Points on a hilly landscape, in no order, each with its height.
A ball rolls from a point to whichever of its 2 nearest points has the largest drop for the distance, and stops where none of them is lower. Distance is the straight distance between rows; heights are no part of it.
J_211 height 55.5: [ -1  18 -14  -5  14 -42 -18 -69 -12   4   7  13 -32 -30 -41  32 -48 -31
  -9 -19 -31   4   9 -91 -29  14   7  20 -28 -19 -18 -12  -2 -11 -14   8
  17   1  16  48 -13  38  15  45]
J_229 height 25.2: [  9  -6  -7 -24  -9  -5 -15 -22  -1 -14   1  36 -26 -43  10  23 -52   1
  18  -1 -33 -13   3 -27  24  -5 -18   9 -23  18 -17  43  61 -18  18   3
   1   9 -67  11 -36  42   9 -21]
J_25 height 44.3: [ -4  62   2  -7  19 -19   3 -33   1  12  50  28  -8  37 -21 -22 -12  -8
 -56  16   9  43 -14 -65 -39 -24  56  38 -18 -23  32 -45 -50 -16  10 -17
  -5  32   2  63   6  37 -10  12]
J_520 height 55.8: [ 42   8  12  34 -59  45 -12  30   9  -7  13 -13 -29  30  51 -10  10  15
  33   8  -1 -46  42  60  41  -4 -35  22  55  14  13  62  76   4  19  27
 -17 -52 -99   6  12  17 -12  32]
J_484 height 70.2: [-19   1   5   6   4  22  53 -32  28  18   0 -30  13 -21   7   6  27  50
  22   4 -13 -55  32  29  34  12  -7 -11   8  11   7  -2 -30   0 -38  31
  20 -50  11   4   7  48  20  -3]
J_68 height 46.8: [ 14  16  31  12  13  25 -27  40  13 -16  19  42  -2   3 -32 -37  77   7
   8  -8  53  78   8  31  -8  35   4 -28   2 -18  30  -6 -48 -46  23  -8
   8  26  30 -45  11 -15  25   1]
J_395 height 25.8: [ 50 -30 -70 -16   6  35   9 -21 -36 -15 -16 -64 -25 -27  43  14 -86 -38
  -3  29 -51 -46  17 -41  31 -88  11 -61   1  19 -27  36  57  31 -10 -36
 -35  23 -27  50 -33 -17  -2   8]
J_466 height 84.5: [-21  28  38  18  -9 -32   3  18 -42  -5  16  18 -19  27 -39 -29  28 -26
 -51  11  23  88 -19 -49 -20   5   5  63 -18 -59  48 -40 -38  -8  46 -22
  48  78  25 -27  32   7  11 -10]
J_112 height 31.9: [  5  25  19 -36 -19  -4 -17   0   0 -26 -11  49 -15 -25   4  44 -42  11
   4 -18  16  14 -10   1 -23  20 -26  22  -6 -20  -6  44  39   2  59  -9
   3  41 -33 -23 -41  -6 -27 -54]
J_805 height 43.5: [-26 -14  -5 -17  29  16  36  52 -44   1 -38 -24  55  52  22   7  -5   9
   1  33  30  32 -43  37   5  28 -29  56 -20 -19 -19 -91  -9  -4   4  20
  56  62  38 -25  70 -59  -6  22]
J_886 height 43.6: [  7 -18  26  -7 -20  35  16 -10 -31  13  -1 -57 -31 -83  32 -16 -28 -41
  -9  40  -3 -59  10 -67  33 -68  -8 -56  16  59 -12  26  62 -13 -24 -31
  -3 -37 -29  15  -8  11  20  47]
J_861 height 26.0: [-26  -6  38 -30  63  20   8  25 -33  27  25 -47  50   3  28  24  28   7
  14 -17  -7  24 -37  39   5  64 -10  29  -9 -10 -28 -37 -34  39 -29  17
  19 -27  29 -40 -10 -25   5  13]
J_353 height 30.0: [ 49  -8 -25  -6   7  32  20 -30 -26  -8  12 -11 -12 -35  28  32 -34  35
  36 -10 -52 -39  25 -10  72 -10 -47  13   6  11 -21  26  96 -23  16   4
 -27 -15 -77  12 -13  36  28  10]
J_37 height 58.1: [-15  -4  47  19   7  -6  11 -12  45   8   7  47 -31  -6  11 -79  63   0
  28 -32  24  11  12   7  -2  27  63 -33  37  10  10  43 -30  -9 -10  37
  -5 -58  25 -28  11  20  16  -6]
J_50 height 22.2: [ 20  17   5 -63  39   5  -8 -24 -40   0 -22  -4 -42   5 -13  13 -65  -7
 -43  11  13   5 -79 -19 -14 -39  46  30  -2 -59 -27  19 -40  -2 -13  -8
  -7  73  71   7 -36  -2   0 -15]
J_481 height 40.4: [ 33  -8   5 -24 -18 -47  39  12  59  54 -11 -36 -11 -47 -31 -16 -12 -25
 -11  35  -7 -22 -44 -54  12 -69  57 -68 -26  -7  -8  14 -10  -8  -9  15
 -13   9  -1  10  20  43  -5  17]
J_92 height 47.4: [ 11 -24  13  22 -13  41  25  14  -4  29  -2 -40 -28 -49  31  -5 -54 -28
   3  55   6 -20  -9 -25  37 -73 -36 -23   1  53   2  37  79 -16  48 -30
  27 -35 -83  11  17  43  47  30]
J_327 height 33.4: [ 36   0 -37 -25 -21 -33   3   2  42  40   4 -22 -26 -17  15  -7 -40 -22
 -24  36  -9 -53 -12 -43  -8 -73  58 -72  -2  -3  -6   2 -41   9 -14 -35
 -43   8  24  32   5 -27 -40 -25]
J_458 height 34.8: [-30 -34 -53  41 -15  -6 -14 -43   6 -26 -18  26   9 -27 -11  29  33   5
  -6 -50  -7 -26  83  -6 -27  22 -22 -31   7  -6   5   1  43  13   2   3
  36 -14 -57 -12 -11 -22 -52  34]
J_966 height 39.3: [ 22  30  53   0 -18  26 -29  33  26 -29  25  36   3  -6  -5  17  18   6
   3 -15  15  40  11  33 -26  49 -21 -15  -2  -3  14  56  31  12  41  -3
 -14  -3 -30 -40 -32  -9  -9 -31]
J_901 height 80.8: [-13   3  -7  16 -40 -14  24  30  53   6 -37  28  -9 -35  -5 -33  61  17
  38  22  -3 -25   9  11  51 -21  63 -28  -9  12  12  66   0  -1   1 -11
  -1 -60 -10  -6  28  71   9  -2]
J_76 height 51.8: [-24  11   2  14 -13 -14 -11   9  -6   7  16  -1   5 -13  20   7 -22 -28
  -6 -28   2 -10   3 -30  26  -2 -27 -35 -18  56  -1 -21  -2  -3 -44 -12
 -20 -62   8   5 -11 -32   7 -27]
J_153 height 39.4: [ 23 -16 -24  -6 -44 -10 -15  55  44  -8 -62  17  -4 -25  13  10  -5  -4
   7  21 -15 -38  41  39  18 -42   0 -18  -4  21  23  87  67  28  42 -14
   8  -8 -82  27  -5  39 -26  -4]
J_659 height 41.8: [  5 -26   3  20 -33   9 -26  17  20 -28 -20  27 -13  16  48   6 -16 -21
  35  29  -3 -31  32  33  13  52 -49  17  83  11 -30 -21  51  47 -23 -10
 -60 -57 -70 -11  -8 -46 -18 -48]
J_158 height 86.1: [  1  37 -67  18   3  16 -11  17   5 -16 -30  28  42  23 -13  61 -29  -3
  19 -27  26   8 -14   0   6  47 -17  15 -20 -43 -22 -51   6  21  -8 -17
   3   0  36   6  -6 -33  -8 -34]
J_33 height 78.5: [ 61  21 -35 -54 -43   5  36   9  36  41 -20 -33  -9 -49 -21   4 -65 -24
 -16  18 -15 -51 -24  -1  -8 -38 -35 -56 -14 -16  -7  34   3 -23  33   3
  17  30 -53  -1 -20  31   2 -27]
J_946 height 77.7: [-67 -20  10  23  21   0 -22  -8 -19 -24  42  19  60 -14  -5  -6  53  25
  40 -31 -39  27   5  31   4  31  19   7 -42  14   9 -14 -11  26  -9  27
  15 -43  -2 -12  14   6   9  -2]
J_644 height 35.7: [  2  37  54 -15  12   4 -21  16  31  -1  27  19  -9 -13 -56 -60  46   2
 -30  -4  50  83 -37 -22 -48   4  37   6   3 -21   0  -3 -38 -65  36   2
  21  46  26 -34  36 -15  53  17]
J_453 height 60.7: [ 14  65  20 -18  -6  52  15  41  -4 -22 -36  -5  10   7  -7   0  -2  26
   9  47  49  14 -40  39  35   0 -19  22  14 -38  27 -39 -21  20  27 -45
  17  46  60 -26  30 -21  25 -76]
J_81 height 72.7: [ 27  18   6 -33  34  28   3  56 -26  31 -13 -19 -13   1  -4 -13  19  12
 -60  28  56   6 -33 -14  -7 -23  56 -18  -7 -29  15  -8 -44  -7 -20 -12
  37  75  43  -2  54 -78  18   7]
J_28 height 19.5: [-10 -18  15 -10 -23  -7  31 -46  52   3  -1   4 -35 -54 -15  15   9  43
  -5  -8 -10 -30  28  -6 -17 -14 -25  28  -3 -27 -22  56  -7 -64  32   3
  32  16 -43 -25 -23  43  -5  12]
J_774 height 64.8: [-29 -72 -36  27   7  52  20 -66 -10   3  12  12   4  -8  41  25 -32   0
  32   6 -33 -61  41  -3  24  17 -55 -13  34  26 -32 -29  47 -19 -32  11
  31 -33 -66  -4  -9 -10   7  14]
J_448 height 36.5: [-40  -8   2  24  48 -22  -1  -4 -36  22   3 -45  57  -2 -15  15  16 -17
  29 -39  -7  52 -27 -22 -23  84 -23  32 -17 -12 -33 -45 -10  28  -5  34
  10 -41 -11 -29   1 -22 -11  30]
J_837 height 71.4: [ -2 -11  45  12  35 -22 -10  14 -14 -15 -26  39   2  63  40   8  61  23
  12  16 -11  23  -8  95  32  65 -21  25  17   0  -2 -16  -1  35  13  11
 -21 -48  32 -29  33 -38  36 -58]
J_279 height 36.1: [ 13 -41  -3  16 -46  -6 -15  29  11 -23 -31  21   1  24   2  17  43  26
   9   6  -1 -40  45  68  14  38 -27  21  64   5 -23  31  39  63 -30   1
 -73 -38 -71 -28 -31 -19 -48 -10]
J_217 height 10.3: [  5  -2  42 -12 -12 -16 -13 -46  54   7   9  12 -29 -66 -64 -28  35   3
 -12 -22  -9  19  12 -46 -54  14 -11  -1  18   0 -33  38 -22 -68  25  28
  13   0  -6 -33 -14  41  11  26]
J_72 height 46.3: [ -1  27  48 -12 -21  24 -34  29  33  10  38  22   4  -9  -1  -1  16 -10
  18 -20  24  12  25   5   9  36 -13 -38  11  54  -8  35  10   9 -45 -12
 -29 -57 -15 -22 -31  -7  17 -11]
J_711 height 35.1: [-20 -14  31   7  15  38   9 -45 -26  -9  39 -22  24 -14  43 -24  -2  40
  36 -12 -44 -20  32  13  42  27 -36  29  30  26 -24  42  61  -5 -16  18
 -50 -56 -68  16 -21  31  23  28]
J_813 height 63.5: [ 30  49  19   0 -28  -1  17 -20  44 -16   6   7 -18  18  17 -18 -31  12
  16  17  43  -1 -22  23 -18  -3  30 -54  -7 -20  28  -3 -19   5  12   2
  -5  32   6  26  12  15  -4 -39]
J_627 height 21.1: [ 16 -41 -27  -7 -29  31  13  -6  10   4  12 -39   4  -9  -4  32 -64 -34
  34  55 -14 -65   7   3  70 -59 -28 -56   0  27 -46   1  83  40 -38  18
 -71 -37  -5  -2 -28 -39  23  17]
J_209 height 77.5: [ 33  29  -3  21 -50 -19  -8  49  51 -25 -31  48   4 -28  -8 -17  44 -13
  26   9 -14  14   0   6  37  13  33 -52 -36  -3  30  34 -15  -1  12 -30
 -16 -26 -20  -2  11  35   2 -54]
J_94 height 44.5: [ 13  21 -72 -16  24   0  -2  -2 -57  42  -4   3  -3  53  16   8 -42   4
 -60  13  36  -7 -32  20 -38 -25  29  13   6 -34   3 -73 -47   2   7 -33
  13  80  80  21  51 -53  19   0]
J_918 height 82.2: [-81 -20 -38  48  -3 -64 -23   4 -35 -20  38   5  42  18  -5  -5  39 -35
  10 -52 -26  37  18  11 -27  13 -10   1 -50  46  30 -19  -8  13  -8  14
 -10 -42 -12   9  31   5 -11  38]
J_705 height 39.7: [-38  -4  44 -19 -11  57  10 -27 -25  16  23 -10   4 -65  24 -12   1   0
   8  21 -16 -44  28 -27  45 -11 -24 -19  32  65 -16  43  57 -13 -36 -10
  -5 -71 -38  -3  -5  41  45  23]
J_570 height 82.3: [-21  53 -29  20  16   8 -33  45   9  -3   2  23  28   5 -29  32  -1  -6
  19 -19  78  50   4 -21 -13  29   9  -3 -39 -20  15 -50  -1   3 -18 -17
   0  11   4  26  24 -18  22   7]
J_277 height 13.0: [ 10 -19  13  -2  44  40   6 -15 -39   5  22 -40  29  19 -12  43 -13  30
   1 -12   1  11 -53   1  -4  20  -5  30 -21 -43 -21 -30 -16   7 -39  24
  11  27  64 -13 -24 -48 -15 -10]
J_716 height 60.5: [ 51 -12  28  -2  12 -17 -18  -2  10  23  -6   8 -52  10   2  -5  24  -4
   9  18   3 -28  -7  32  16 -14  21 -52   1  -6  21 -21 -45  18 -10  18
 -27 -15  54 -25  18 -41   8 -64]
J_919 height 53.1: [-26  13  28 -15  26  40  23  43 -12 -28 -40 -16  43  55  31  12  13  43
  18  54  13  32 -18  56  30  22 -53  57  30  -6  -3 -57 -35  24   6 -14
  48  34  86 -53  45 -26  -4 -38]
J_161 height 55.0: [  2  -6   3  28   5  -2  41 -37  -9   8 -19 -23 -32  -1  67 -24   0  59
  12 -15 -26 -61  35  -9  45  -7  -7   1  14  27  23  51  45 -26  28   7
  25 -53 -57  40  14  52  -4  -4]
J_967 height 73.8: [-23  -2  37  15   7  22  29 -29  20 -27  31  -9  19 -41  -9 -22  41  61
  45 -13 -40  15   6   6  19  17  32  19 -11 -21  25 -15 -24 -13 -16  30
  33  -6  21  -3   7  44  18  -5]
J_667 height 92.1: [-13  24 -35  12  59 -31 -10  31 -48  58  49 -28  30  22  -3  17 -10 -37
 -67 -15 -22  80 -13 -48 -64  13 -16  46 -55  19  18 -61  16  -7  17  -1
 -25  16  23  24  60  -9  50  52]
J_13 height 35.0: [-36   3  26 -24  25 -33 -16  17  11   1  -3   9  -9 -24 -40 -11  38 -17
  24 -34  24  32  -4 -19  -4  20  28  42   3  -8   0  12 -70 -24 -39   7
  21 -14  35   3  -2  35  15   5]
J_952 height 20.8: [  4 -30 -57 -16 -27  19 -20  -8 -20   4  -1 -21 -15 -15   9  24 -83 -69
  -3  29   1 -42  -1 -36  17 -64   3 -72 -10  30 -30  -4  43  23 -37 -22
 -53  -4  26  22 -34 -53   3  19]
J_342 height 74.8: [-21  34   1  16 -16   9  -9 -51  48 -16  16  -1  -5 -21 -36   1  -6  21
  10   2  27  15  20 -28 -31 -14  20 -50 -27  28  -7 -13  18 -26 -28  18
  11  -2  -1  33   9  29  12  55]
J_930 height 78.3: [ 22  16  65 -25  41  19  -1  31   0  25   0 -22  10 -18  29 -18  34  39
 -43   5  -6  39 -40 -12 -20  -2  35 -26 -26   7  23 -22 -41 -44  26 -23
  33  24  37   2  47 -56  10 -14]
J_370 height 47.5: [ -5  24  40 -10 -24 -19   9 -31  -2   1  17  -8 -12 -47   3 -21 -36 -45
 -35  41  -2  -8   1 -87  11 -69  24 -65 -28  69 -10  13  46  -9 -12  -9
 -24 -31   8  45 -14  26  23  40]
J_958 height 58.8: [ 22 -21  48  17 -15 -31  19  -8  57   7  20  26 -24 -13 -18 -81  54  11
  16 -19  -9  37 -28 -38  -2 -14  82 -27  -2 -12  -5  -2 -34 -45  -8  20
  -2  -2  32 -10  31  32  10  -4]
J_117 height 57.1: [-56  17 -20  19  -6 -37 -46  47  16 -19   8  30  26  48  14   9   6 -15
   5 -12  11  23 -15  10  10   6  -4   2 -30  63   9 -17 -12  -4 -32 -31
 -31 -56   7  33   7 -39  22 -34]
J_470 height 59.7: [ -36   19  -45   18   -7  -33   11  -62  -14   -6   21   10   -5  -32
    3   12  -44  -50  -21  -15  -21    0   59 -112  -23  -14  -17  -14
  -19   31  -10  -34   60  -15   13  -10   12  -17    3   38  -18   18
    7   50]
J_810 height 29.5: [-21  11  -3  -3  47  14  21   9 -47  29  -2 -43  25  49   0  26 -24  -5
 -31 -22  52  43 -38  -1 -45  34 -27  43 -15 -46  -8 -45 -20 -29  -9  16
  54  70  63  -3  18 -37 -17  39]
J_636 height 57.9: [-26 -33   5  28   0   1  -6  31 -23 -57 -22  13  45   9 -26  21  95  35
  10 -29  -5  29  35  54  11  34   5  26  12 -44  25 -20  -5  52  -6 -11
 -31  23  18 -43 -27 -21 -61   4]
J_873 height 53.9: [ 70  -9  48 -23  -4  -6  19  25  35   6   9 -15 -46  13  -3 -56  26  22
  32  -2   4 -42 -34  25  26 -31  40 -15  40  11  10  36 -43  -8 -17  33
 -29 -26  55  -9   3   1   2 -42]
J_501 height 30.2: [ 75 -15 -27 -34  29  35  -6 -66 -37  -6 -17 -40 -25 -24  10  15 -95 -48
 -10  11 -50 -38 -15 -71   6 -39   5 -40   1 -27 -36  29  42   8  -8 -28
  -2  58 -39  43 -46  11  -5  30]
J_188 height 49.6: [  1 -19   6  10  17 -22   2 -82 -34  -6  -3  -9  14   2 -45  48 -28 -16
  17 -39 -23   2 -16 -63  -3  66 -37  54 -16 -57 -42  -5   4  12 -18  38
  34  -4  23  -2 -31  17  -9  22]
J_953 height 52.9: [ 11  30 -81   1  10 -21 -13  -6  -5  48  17  24 -24  55  10   4 -45 -29
 -34   2  37  -7  14 -24 -39 -40  28 -28 -14  -2  22 -74 -29  10 -11 -19
 -39  30  64  40  14 -12   5  -8]
J_216 height 87.2: [-50   0 -27  31  30 -66 -23   7 -37  -7  63 -13  42  46  -6   2   1 -26
 -35 -32 -23  93  -7 -15 -71  18 -15  36 -59  33  19 -45   1  -5  38  12
  -9   5 -16  16  38  -4  -7  44]
J_354 height 77.9: [-43 -31  41   9  -7   3 -14 -37  31 -25  10   8   4 -30 -12 -47  84  37
 -13 -40 -41   8  28  39 -32   7  17  10   7  30  20  74  -9 -19  15  38
  18 -29 -23 -16  -9  30 -13  30]
J_898 height 26.7: [ 13  10 -18 -27  23   2 -36 -11  -3  41   9  -2 -25 -37  13  14 -75 -42
 -23   2   8 -30   1 -58 -40 -40  34 -71 -19   5  -4   1   8   8   6 -13
 -27  25  16  18 -31 -44 -12  -2]
J_629 height 27.3: [-20 -38  -6   4  -8  17  17 -56   5 -33   1  -3  -8 -24 -25  32  23  37
   0 -27 -20 -23  56  12 -14  26 -53  32  28 -19 -13  42  22   3   3  12
  48  21 -55 -35 -47  13 -43  34]
J_860 height 57.8: [-13 -18  16  15  41  14 -20  63  -4  -6  27   9  20  36 -12 -76  92 -22
  55 -11  48  73  45  68   8  37   0   7   3   1  33 -52 -71 -25  18  -5
  37  22  31 -40  21 -18  48  33]
J_619 height 16.3: [ 44 -28 -23 -10 -14  31   7 -36  -3  -5   4  -1 -21  16   8  15 -82   3
  32  42  -3 -42 -17  21  28 -41 -38 -30  12   9 -51  -3  59   3 -33  33
 -59   5 -47  20 -27   3   1   1]
J_431 height 54.6: [-24  -2 -13  13  19 -25   9  79 -56   6 -13 -20  47  65  25 -17  23 -26
  -5   7  24  59 -16  18 -24  33 -17  48 -47   4  11 -88 -30   3  20 -11
  62  48  -8  -3  62 -11  -7  34]
J_258 height 62.6: [ -7 -13 -35  27 -25  26  15 -43  -4 -10  -3   7  -7 -37  30  18 -64 -45
   6   3  -8 -46  37 -61  13 -18 -29 -42   7  23 -16 -37  83  -5 -14 -13
  33 -31 -30  12 -16 -20   1  21]
J_295 height 53.8: [ -15   16  -61  -28   44   26   33  -15  -96   43   16  -17   32   38
   -4   32  -31  -19 -108    8    3   18  -57   -5  -19  -23   31   51
  -20  -66    1  -42  -18  -23   14  -39   28  100   49    2   41  -64
   -2   40]
J_611 height 63.6: [-34  -7  -3  29 -11 -17 -53  58   8 -21 -15  14  40  49   6   7  76 -13
   5 -32   4  19   8  74   4  31   5   7  -1  44  25  20 -42   7 -25 -30
 -18 -54  -6  12   5 -34 -27 -15]
J_880 height 47.1: [ 28   4 -31  12   5 -20 -12 -20   6 -12 -42  -8   1  25  32   0 -19  10
  33  15 -34 -59 -10  24  22  49 -88  27  74  21 -47 -47   6  56  -7  -4
 -50 -78 -13  -1  -6 -48   6 -68]
J_775 height 11.2: [ 17  31  10 -70  -2 -16  -8 -23  10  12  15 -15 -22 -15 -65  -1 -65 -46
 -14  20  17  15 -68 -24 -14 -45  53  -2  -9 -57  -7  27 -50  -4 -12  23
 -26  74  38  25 -26  27  32  26]
J_500 height 66.9: [  9 -10  -8 -10  50 -38  15  20 -59   6  11 -30  48  54  51  17 -22   0
 -30   2 -57  21 -56 -12  -3   9   3  27 -45  11   4 -80 -42  20  26 -27
  37  11  34   0  16 -19  -8 -25]
J_102 height 43.9: [-25 -35  10  19  48 -10  17 -72 -25   8  12  -7  36 -17  -6   7  -9  27
  27 -18 -23  21 -31 -42  -4  55  -7  31  -6 -14 -55 -23  45  18 -23  50
 -21 -38 -18 -16 -36 -12 -14  10]
J_988 height 67.2: [-22   2  -2  56  25 -25 -38  74 -42  -5  -7 -11  23  33  -9 -49  82 -26
   4 -21  57  90   9  20 -14  37   2  14 -20  25  41 -33 -27  -5  14 -30
  36  28 -13  -1  38 -18  13  40]
J_440 height 72.5: [ 43  -7 -65   1  -1  29 -11 -32  13   2 -29 -21  -1  35 -12  41 -54   1
   2   4  -8 -80 -22  19  -1  -4 -48 -23  16  -2 -45 -21 -29  15 -39  -9
  -9   0  51  24 -28 -41 -16 -24]
J_23 height 67.3: [  2  28  29  21 -28  30  -5  51   5 -69 -43  21   2  24   0 -15  47  35
  36  24  13  29   3  47  35   3  -7  37  23 -19  47  12 -23   9  43 -37
  15  38  47 -17  11 -12 -19 -70]
J_464 height 51.7: [-35 -23   8   1  -6 -16   0 -11   3 -24 -15  45 -13  13  27 -48  61  22
  31 -17 -22 -16  27  70  15  29  13   0  36  15  19  27 -55  11   0  30
  12 -45  20 -30   7  31  -6 -56]
J_826 height 60.0: [ 17  12 -34  25  31 -21  -9  38 -17  87  33 -13 -31  11 -10  -6  -3 -42
 -46 -12  46  27  25 -54 -51 -36  25 -35 -13  -7  38 -56  -1  11  -3  -9
 -42  22  62  11  49 -39  24   9]
J_43 height 66.3: [  0 -19  30 -21  45  -3 -22  22  -4  29  12  13  -2  42   6   4  54 -19
  14  -8  -7   0  14  83  10  30  -8 -22  15   2   2 -49 -64  16 -13  22
 -15 -42  56 -55  12 -38  53 -47]
J_390 height 91.0: [  4  31   8  -7  27 -18  -2  22 -71  37  44   7   3  45 -37 -17   4 -30
 -84   3   0  78 -25 -51 -35  15  -5  92 -38 -26  31 -68 -27  -8  25  -7
  16  67   0   3  44  -9  45  36]
J_995 height 41.7: [-41 -52 -36  19 -17 -50 -40  -3 -11 -17 -46  10  20   1 -34  32  18  -7
 -46 -65 -24 -31  41  -8 -21 -14 -15   8 -16  15  26 -14  40   3 -24 -23
  -7  -7 -48  22 -18 -23 -63  34]
J_833 height 78.2: [ -3  15  -4   3   5 -43  -4  -6 -38 -10 -12  49 -20   7 -42  32  -3 -21
 -15 -28   0  64  -4 -41 -23  23   4  47 -35 -62  20 -14 -22   7  39  11
  35  36  20 -27 -10   5 -10 -35]
J_616 height 51.0: [ -17  -24    9   50  -46   46  -11    6   -3    7  -10    3  -18  -22
   24  -36   49    8   -2    1  -10  -51   38   23   22   -1   -3  -12
   50   23   41   99   75   25   18  -11    1  -67 -100  -12   25   20
   -1   29]
J_793 height 39.1: [ 32  -9  -8 -30 -39   0  21   1   7 -25 -30  22 -50 -10  28  -5   4  56
  39  14 -12 -54  43  49  36 -35 -38  45  43  -1 -13  71  24 -14  67  30
   1   0  -9 -10  -3  65 -21 -23]
J_137 height 78.1: [-17  34  -7 -13  33  15 -27  -6  15  22  26 -17  -2 -21 -13  10 -21   5
  12 -27  46  15   0 -25 -46  -6  20 -37 -26  -3  10 -40 -29 -40 -30   2
 -10  13  48  46   6 -20  16  31]
J_358 height 58.7: [ 38  13   0  27 -19 -31  57 -33  43   3 -20   4 -26  -5  30 -15  -8  43
  16   4 -13 -47   9 -25  13  -9  22 -31 -11   1  22   4  -1 -29  36   4
  14  -4 -14  21  12  40 -16 -31]
J_259 height 49.7: [-29 -35   1  12  -2 -47 -39  16 -22 -30 -40  25  21  -6 -51  39  54   2
 -11 -59  -2  13  15   5 -30  24 -14  35  -8 -47   5   1  11  31 -11   0
 -23  11 -17 -25 -33 -32 -67  19]
J_931 height 33.8: [  4  36 -20 -39  38  -4  14  -8 -33  36  14   4 -18  25  -2 -11 -33  -2
 -56  24  29  16 -41 -32 -41 -39  67  43  10 -51  13 -54 -61 -19   8 -18
   5  85  60  45   8   6  -3   5]
J_471 height 71.9: [-10  17  27  14 -30   7  -9 -27  45 -11   2 -10  -4 -36 -29   2 -29   0
   1  48  38  14  14 -20 -15 -32  -1 -60  -8  54 -24  35  84  17  22  35
  22  -8 -72  28  14  41  19  63]
J_864 height 52.2: [ -3  14  14  24 -13 -36  12  -5  21  39  38  27  -4  15   0 -50  14 -16
 -34  23 -20  22  -6 -68 -12 -36  66 -20 -23  29  28 -31 -39 -27 -17 -10
 -13 -17  18  33  19  39  -1   0]
J_889 height 72.9: [ 23  17   7  16 -46  14  14  37  68 -39 -27  26  -6  -1  -1 -34  85  22
  34  25  12  14  12  54  19  17  15 -13  16 -28  39  36 -44 -30  43 -37
 -13  10  18 -11   3  15 -26 -46]
J_255 height 22.8: [ 15  29  18 -56 -17 -38  -3  17  35   4 -12   9 -31 -18 -52  -2 -36 -35
  13   5  24   8 -47 -35  -4 -18  24  16  -5  -5 -12  34 -49 -23 -35  18
 -10  10   9  13 -23  56   2  -2]
J_127 height 69.7: [-22 -33 -78  24  -7   0   5 -51  -7   9 -14 -35  11  39  23  26 -55 -42
   1  -7 -19 -72  26  -3  17 -15 -44 -32  -7  23 -41 -58  -6  -4 -49  -9
  -9 -37  35  27  -9 -39  -5   1]
J_556 height 75.6: [ 52  30 -49 -39 -20  49  11 -25  19  14 -10 -29   8 -17 -17  36 -85 -14
   8  22  17 -72 -25  28 -15 -22 -10 -47   0 -41 -21  21 -13  -2  -9   7
   3  53  21  22 -40   3  -8  -8]
J_536 height 51.2: [   1  -32   14   34    2  -12   15  -15   -5   22  -33  -29  -38  -13
   16   -8  -19   10  -22   19   -7  -28    9  -30   34  -47    1   24
   11   39    8   66   53  -10   46  -38   50  -53 -116   18    1   67
   14   25]
J_811 height 66.4: [ 19  39   8 -49  29  69  23  32 -20  13 -23 -29  14   7   5  48 -17  30
 -33  46  48  -6 -55  35  14  -8  10   5  10 -53   5 -12 -25  14  -4 -36
  13  62  68 -27  27 -74  -2 -34]
J_552 height 45.1: [ -3  -8  32 -15 -19  -2  11  11  25 -33 -16  26 -44 -12  27 -32  26  39
  18 -21  -2 -19  30  48  11   9   1  55  62   5  -5  71 -17  -6  17  29
 -13 -13  22 -33 -30  47 -23 -37]
J_201 height 23.3: [-20  13  59  -4  -2 -49 -22  -4  26  14  22  30 -29 -13 -29 -36  33  -7
 -45 -32   1  66 -23 -45 -65  17  15   6   4   0   9  31 -56 -69  50   3
  13  17  17 -20   3  11   1   3]
J_660 height 66.2: [-26 -38  44  24  -5  46 -27  42  16 -75   9  16  40  36 -23 -20 101  33
  11  -6  -4  51  25  91   9   4  28  38  19 -10  57  16 -33  14   1 -18
  12  48  43 -42 -27 -29 -22  18]
J_962 height 67.1: [-52 -36 -28  13  15  17  23 -63  -8  36  15  -7  20   5  26  13 -14 -11
  30 -17 -10 -58  42  15  10  22 -28 -31  14   8 -28 -43  -3   7 -62  47
  14 -52  23   0 -10  -6   7  27]
J_207 height 68.6: [ 34  41  24   7 -47  -3   0  -9  54 -29   6   2  -5  -2   7 -23 -56 -28
  14  30  37   9   0   3 -18  -8  -8 -80   1  10  17  34  61  25  18  47
  -9   7 -62  32  -2  17  -8   0]
J_126 height 32.7: [ 23  14 -31 -51 -43 -44   2  11  29 -32 -56  30 -32 -11 -12  -6 -37  22
   2  30 -14 -26   1  31  -8 -36 -12   8  18   1  -7  78  14  10  55   7
   7  35 -45  23 -19  68 -34 -32]
J_633 height 52.7: [ 19  12  24  -2   2  -4  -3   3  -3 -17  -7 -10  -5  33  39  13 -13  31
  20 -12 -18 -32 -25  30  23  35 -44  11  16  33  -1  -8  -1   5 -14  -4
 -42 -38   3  20  -7 -23   1 -63]
J_263 height 61.2: [ 10   1 -49  -6  52  -9  29  -4 -63  25  32 -41  50  57   7  34 -42 -21
 -90 -22 -31  25 -52 -42 -25  -1   1  36 -35 -27  -5 -79 -21   2  17 -18
  14  43  29   7  -7 -53 -16   4]
J_250 height 45.6: [ 10 -49  18   7 -38  31  -9  39  48  36 -35  19 -14 -45   3 -24  50 -10
   0  16   6 -43  59  53  15 -39  28 -38  54  13  20  98  55  25  22 -16
   7 -24 -84 -33  -4  38 -21  44]
J_262 height 46.7: [ 55 -22   4 -34  -6 -24  25   2  11  32  -6 -55 -55 -29 -18 -11  -8  14
  21  26 -20 -64 -37  -8  50 -63  23 -26   0   7 -13  52 -12  11 -28  33
 -34 -12  13  -7 -17  25   0  -8]
J_181 height 73.1: [-52 -37  47   7   0  11 -31  21   4 -58  12  -8  52  -2 -16 -44 104   9
  15 -43 -48  46 -10  82 -28   6  42  41  -8   2  45  56 -45  15   4  11
  26  -4   1 -29 -11  22 -16  35]
J_223 height 89.0: [  3  30 -42  16 -27  15  21  16  37 -33 -18  11  39 -18 -11  66 -12  30
  34  -6   6 -29  45  19  28  35 -23  10 -11 -15 -17  -1  15  36 -34  -9
   3 -34 -19   2 -18  12 -10 -12]
J_414 height 72.6: [-14   1  23   4  26 -46   7   9 -35  -5 -12  23   6  24  32 -10   7  16
  -9 -11 -29  34 -26  -9  -6  17  11  30 -20   0  26 -34 -41   1  36 -13
  56   1  26 -17  10  13 -14 -73]
J_934 height 22.1: [ 31 -13 -12 -16 -38  37  11  -8   7 -14  27  20  -9  21  -6  34 -53  24
  26  17  -2 -34   7  24  13  19 -45  35  37   0 -67  23  39   9 -38  33
 -37  21 -34 -24 -52  22  -7  -3]
J_52 height 28.8: [ -3 -30   3   3 -44  -4  12   9  18 -27  21   2  29  32   2  37 -15  62
  31  10  -2  -3  27  47   4  50 -24  82  53   5 -55  30  21  16 -31  -2
 -81  -7 -38 -28 -54 -16 -13  -9]

Where does a ball stop that starts at each point below?
J_43: J_952
J_667: J_277
J_556: J_277
J_660: J_217
J_837: J_619
J_390: J_931
J_223: J_277
